Points on a hilly landscape, in no order, each with its height.
A ball rolls from a point to the lowest of its 2 nearest points, and stops where none of them is lower. Distance is the straight distance between rows; heights are no part of it.
rezi: [ 94 135 138 151 111 105 101 115 170 166 155  81 155 148 116 106  89 146
  85 153 131 100 145 171 126]  h=49.0
foron: [127  84 111 150 149  91 159 139 154 121 131 173 142 113 124  67 109 138
 101 176 128 111  81 163 179]  h=39.6
liva: [121 127 115 153 127 164 136 181  94 151 135 145 123 125 119 106 168 152
 165 142  91 128  79 138 155]  h=21.8
kemu: [147 156 118 104 158 158 113 113 109 108 105 116 185 161 144 127  86 132
 105 126 110 148  85  82 107]  h=53.3
Roki: [129 170 103 132 121 131 170  96 162  85 129  66  86 134 122 108 139 126
 100 117 123 140 142 121  80]  h=44.6
Goris: [167  66 160  52 128  93 139 204  95  87 116 175 144 130 158 134 154 133
 107 177 131 173  91 167 155]  h=37.3
mudi: [ 66 104  74 156  91 164  88 103  80  91 122 126 182 144 151 102  95 118
 125 130 125  93 116 139 131]  h=60.7
supa: [147 117 123 172 140 119 120  72 179 169 166 142  93  76 101  89 113 110
  94 182 145 139 107 148 138]  h=25.4
rel: [176 104 166  86 153  72 169 185 157 128 157 124 114 133 137 114 131 143
 114 152 188 190 169 134 119]  h=35.4
tof: [128  97 152 134 124  86 103 134 143 138 121 152  87 117 166 140 105  94
 128 119 120  97 106 160 159]  h=43.7
zinu: [116  77 141 149 115 130 149 184 114 187 166 204 112 106  94 122 160 121
 172 151 120 144 139 157 174]  h=29.9
losov: [120 184 108 164 109 173 137 177 130 164 158  99 135 119 133 146 165 151
 157 126 120 115 102 131  99]  h=30.7
togut: [177  54 184 105 139  98 138 192  95 126 119 119 159 164  94 116 161 132
 117 143 138 129 135 137 125]  h=27.9
kupob: [110 112 136 196  88 171  93  47 132 171 148 118 118 117 102 107 127 108
 120 165 110 122 119 112 143]  h=24.7
nide: [185 105 137  97 161  86 141 175 147 128 150 145 124 139  96 175 123 133
 128 142 166 158 191 151  94]  h=32.3
Zini: [133  62 117 117 139  75 134 129 133 108 119 187  78 124 115 112 117  68
 128 135 125 107  88 128 157]  h=45.7
poso: [166 180 143 105 135 152  91  90 106  97 102 121  92 141 141 181 120 118
 127 104 131 124 122  88  96]  h=46.5
sifa: [ 96 141 126 122 120 155 130  46 114 143 109 146  99 147 148 109 127 117
 135 139  94 179  79  66 135]  h=31.8
pap: [138 189 136 124 150 129 146 139 161 152  96  97 148 127 133 158 107 160
 135 108 119 116 165 121 109]  h=37.9
tilab: [155 170 124 127 135 121 131 135 162 152 176 112 161 152  87 165 107 145
  97 177 123 110  98 158  88]  h=35.1
vagan: [114 121 124 150 138 121 160 125 132 170 122 156  92 128 115 117 169 155
 126 176 110 144  57 129 139]  h=9.2
mokef: [124 119 140 147 125 154 122 107 115 165 122 100  84 105 114 157 152 158
 156 129 152 177 168  78 132]  h=38.5
tapom: [150  47 141 102 142 102 124 175  77 122 115 156 152 128 136 143 119 134
 135 154 135 133 100 126 166]  h=33.5
pedi: [127 200 135  88 137 154 142 145 124  94  70  87 156 138 144 172 123 181
 144  91 131  84 177 124 128]  h=41.8
zipa: [ 81  89  98 173 113 118  90  93 132 108 153 142 188 131 153  77  78  62
 111 112 115 116 120 115 128]  h=58.8
keba: [126 114  99 141 154 138 130 155 144  79 100 111 153 112 141  91 117 130
 120 102  96 105 130 153 145]  h=29.4
sebe: [134 129 163  90 123 111 160 204  91 147 149 140 131 162 135 149 194 169
 138 138 141 173 109 152 123]  h=19.8
tepun: [125 165 128  73 126 141 102 161  88 181  98 117 141 149  96 131 144 180
 144  78 145 124 151 118 125]  h=47.6
pimum: [106  72 130 191 116 120 122  42 152 181 173 150 125 105 100  94 115  90
 121 191 139 103 109 124 170]  h=14.4
nokan: [112  78  82 103 153 104 144 152 138  99 117 156 174 115 140  72  88 115
 120 133 106 142  98 126 174]  h=36.0
Gezir: [126 150 172  86 133 119 110  95 107 164  90 139  93 150 123 127 171 156
 135  93 114 146  94  86 158]  h=17.7
Turof: [138 113  95 155 166 106 117  82 127  81 118 128 183 102 177 131  84 125
  78 137 134  80 109 168 115]  h=5.2
buga: [117 158 149  83 111 146 115  29 120 139  94 117  69 130 124 126 160 141
 125 109 117 174 116  75 116]  h=25.2
bon: [ 94 158  99 103 144 121 129 123 119 119  96 130 127 137 152 120 167 166
 148  53 150 155 120  61 115]  h=48.3
vaki: [118 206 125  93  99 166  96 103  93  82  98 115 115 157 163 197 119 127
 135  84 167 103 157  59  82]  h=44.5
sama: [168 159 109 163 135 106  97 123 169 148 205 116 151 114  95 146 131 104
  96 158 154  73 119 195  94]  h=40.7
nukep: [153 143 183  81 107 163 134 171  83 139 154  87 122 159 103 151 222 174
 152 121 141 155 128 121 117]  h=12.3
rem: [ 63 121 138 139  88 110 117  85 149 149 113 109 109 141 151 111  75 126
 121 123 110 123 163 146 138]  h=45.5
Zanup: [181 158 145  89 160 116 138 168 137 160 132 127 173 126 108 149  96 153
 105 146 116 109 103 181 127]  h=28.5
sez: [178 161 146  66 164 135 118 128 117  99 116 122 147 173 122 173 133 145
 113 132 106 134  87  89 109]  h=49.5
nodob: [108 111 107 132 159 103 145 123 112 153 120 127  94 117 127 161 131 171
 141 142 162 149 150 145 137]  h=33.7
rine: [139 142 188 127 129 123 140 131 126 181 106 146  78 132  96 135 205 157
 140 157 113 173  95 116 136]  h=5.7
kupi: [136 119 140 128 134  86 118 165 145 181 165 155 158 123 115 110 124 145
 108 159 130 103  93 204 162]  h=34.6
vam: [ 85  98  99 148 111 130 138  51 131  89 139 189 107 133 139  85  83  54
 148 138  90 137 121  98 160]  h=52.7
Rebi: [ 86 227 128 184  88 189 147  75 127 112 116 106 182 115 157 110 112  99
 107  91 117 105 172 172  63]  h=63.8
gitek: [117 123 146 163 118 122 127 139 140  91 107  96 116 142 206 173 101 133
 135 128 119 131 132 117 141]  h=43.6
sapuf: [174 151 128  80 129 141 122 195  89  62 119 104 130 136 119 201 137 131
 143 110 154  84 143 131 107]  h=38.7
gerar: [184 154 119  78 140 149 139 181 112 105 137 129  88 128  77 169 172 129
 158 103 151 117 178 163  82]  h=35.8
Sidiv: [165  91 141  54 150 108 124 199 141  51 106 128 129 109 154 154 135 129
 127 131 118 171 118 144 156]  h=39.9
rizuf: [ 89 226 129 121  75 148 163  99 146  84  83  90 153 158 164 126 113 112
 117  79 105 104 164 123  65]  h=65.3
fofe: [128 115 129 116 110 121  97 186 107  78  88 110 125 133 168 186 122 130
 142 126 126  98 132 133 144]  h=41.2
kifut: [127  89 123 179 158 128 158  76 105  93 107 109 136 110 191  90  87 105
 102 142 121 111 117 132 142]  h=19.6
pide: [127 168 123  55 140 129 127 170 116 115  81 111 145 141 151 137 163 191
 146  76 124 143 138 122 148]  h=45.0
Liru: [149 105 108 136 177  65 129 173 178 114 150 154 136 134 100 131 112 136
  93 132 159 121 145 152 102]  h=28.2
tefa: [ 69 110 123 152  82 150 141  78  98  74 106 155 120 149 189 102  95  66
 151 110  85 142 119  97 147]  h=54.6
dogal: [140  91 148 176 112 105 129 158 148 202 210 145 118 117  81 127 151 130
 120 202 175 151 124 146 117]  h=39.5
bof: [106 105 109 160 125 128 127 111 163 113 167 155 104 122 151 105  93  91
 158 147 101 150 106 105 171]  h=54.9
Vepug: [ 79 137 122 157 107 155 115 102 114  98 111 113 165 162 176  83  93  73
 122  93 117 151 123  87  89]  h=56.6
Nefu: [ 85 119 103 196 107 120 107  63 161 101 159 114 195 124 175  62 104  78
  86 112 129 101 143 182 134]  h=60.6
Zon: [ 96 100 116 130 137 149 129  79  82 111  72 134 108 114 166 125 112 142
 163 110 124 131 153 108 183]  h=45.3
muvu: [115 156 119 198 106 193  72  84 110 131 157  84 150 133 111 133 121 120
 112 149 124  88 122 119 103]  h=32.9
kis: [145  80 131 169 138 126 156 175 112 167 170 146 106 111  96 112 173 126
 135 151 156 154 135 141 111]  h=34.8
vef: [137 175 133 137 122 126 132 131 194 165 108 108  99 114  93 137 159 142
 132  88 128 132 167 101 104]  h=32.7
Pom: [162 191 186  56 100 138 159 143 134 170 122  69 116 146 100 158 191 169
 154  99 133 126 144 137 116]  h=19.7
Kule: [ 87  85 104 134 114 115 165 112 128 171 157 189  88 114  82 106 152 124
 179 176 119 140  94 109 172]  h=22.6
riz: [ 98 143 125 156 115 176 114  86  98 161  91 106 108  98 154 122 127 141
 149  98 133 141 152  86 124]  h=42.2
maku: [134 141 100 116 125 108 170 154 145 110 169  79  94 138 105  85 145 143
 104 150 144 145 100 131  83]  h=44.1
matur: [ 96  92  96 122 140 112 152 129 118 126 117 135 118 132 148  81 150 128
 153  81 137 170 122  48 138]  h=51.1
Zotiv: [ 94 148 122 137 112 162  97 101  82  82  87 115 146 154 174 165  91 129
 117  94 160 105 175  79 104]  h=42.1
rovi: [205 109 197  37 157  97 168 191 138 110 137 168 144 154 122 137 166 152
  92 153 152 192 172 153 123]  h=38.1
Natu: [153 104 171 104 121 151 115 178 102 103 103  82 140 169 102 124 167 154
 131 117 124 129 147 104 141]  h=21.1
vaku: [145 132  95 121 130 170  94 203 109 136 143 142 144  98 125 148 116 134
 159 113 128 139 153 155 152]  h=32.6
bep: [117 142  92 171 126 134 155  70 157 118  99 110  65  92 102  87 165 135
  97 133 114 134 108 117  88]  h=40.1
resa: [ 70  84 112 175 115 113 145  37 126 100 157 202 181 102 179 102  70  58
 152 138 104  91 122 124 183]  h=50.0
gaso: [177 142 114 109 156 122 104 137 130 108 133 114 194 103 140 150  60 118
  98 124 112  72 100 168 107]  h=19.5
leruv: [145 108 114  81 149 125 122 127 111 164 150 158  86 105  69  96 122 135
 119 144 136 173 128 155 155]  h=39.3
kibon: [ 62  75  87 164 120 112 143  73 119 134 174 191 179 116 119 107  89  95
 184 149 102  73 132  95 190]  h=46.7
bilo: [136 144 145 167 104 126 115 163 181 185 156 114  72 102 115 146 153 100
 136 107 115 138 132 125 111]  h=37.8
degam: [114  73 128 102 121  84 174 140 112 135 140 109  81 115 148 103 128 150
 127 157 159 150 112 131 153]  h=38.4
gizuk: [151 143 153 101 118 111  97 172 145 142 121 151  88 131 116 147 138 103
 130 102 114 131  95 142 126]  h=41.5
nufuv: [ 79  60  82 117 134 111 158  97 118 106 130 191 182 125 110  89  88 120
 152 159  94 104  86 100 189]  h=42.0
Zote: [136 125 100 134 144 135  91 146  99 139 142 121 137 123  98 161 105 153
 138 127 152 100 160 155 123]  h=28.3
kilu: [160 187 156  94  98 134 171 145 192 159 140  59  93 138  84 148 177 125
 148 103 123 128 155 113  84]  h=26.2
Vatul: [ 98 174 107 171 109 189  80  91 103  92 125 101 171 151 145 158  88 126
 109 134 142  72 172 124  91]  h=38.6
sol: [190 163 114 130 168 138 157 149 145 113 142 126  87  96  91 155 148 116
 126 132 128 116 133 172  84]  h=39.0
vuvam: [147 116 143 117 146 107 145 158 156  78 114 118  93 125 193 145 133 125
 133 121 125 170 114  95 153]  h=42.5
sul: [103 150 138 152  64 169 100 107 106 154 115  62  84 105 118 131 125 119
 129  97 142  99 173 119 110]  h=45.6
gid: [160 144  99 187 142 152 141  99 165 133 163 115  93  78 103 136 150 116
 107 147 133 124 107 140  80]  h=34.1
farun: [ 94 179 134 176 105 129 111  81 147 111 120 120 197 129 167 102  74  85
  99  78 111  92 163 162  87]  h=62.3
mot: [201 127 197  64 174 122 138 179 123  97  98 146 155 146 110 175 200 158
 143 110 135 164 175 143 147]  h=40.2
selil: [137  92  87 152 173 105 100 107 132 130 141 157 147 132 108 118  84 120
 113 138 145 121 138 119 123]  h=20.9
livub: [ 99 135 160 127 118 103  94 130 142 151  68 122 153 154 134 140 111 144
 119  99 113  96 142 135 138]  h=42.3
saz: [130 111 121 142 123 135  91 137 133 216 153 171 106  97  69 106 137 103
 159 126 128 139 133 134 154]  h=34.9

For each start below, name the point where the ball stops.
bon | nukep
sez | pimum
kemu | pimum
rem | nukep
tof | nukep
vuvam | nukep
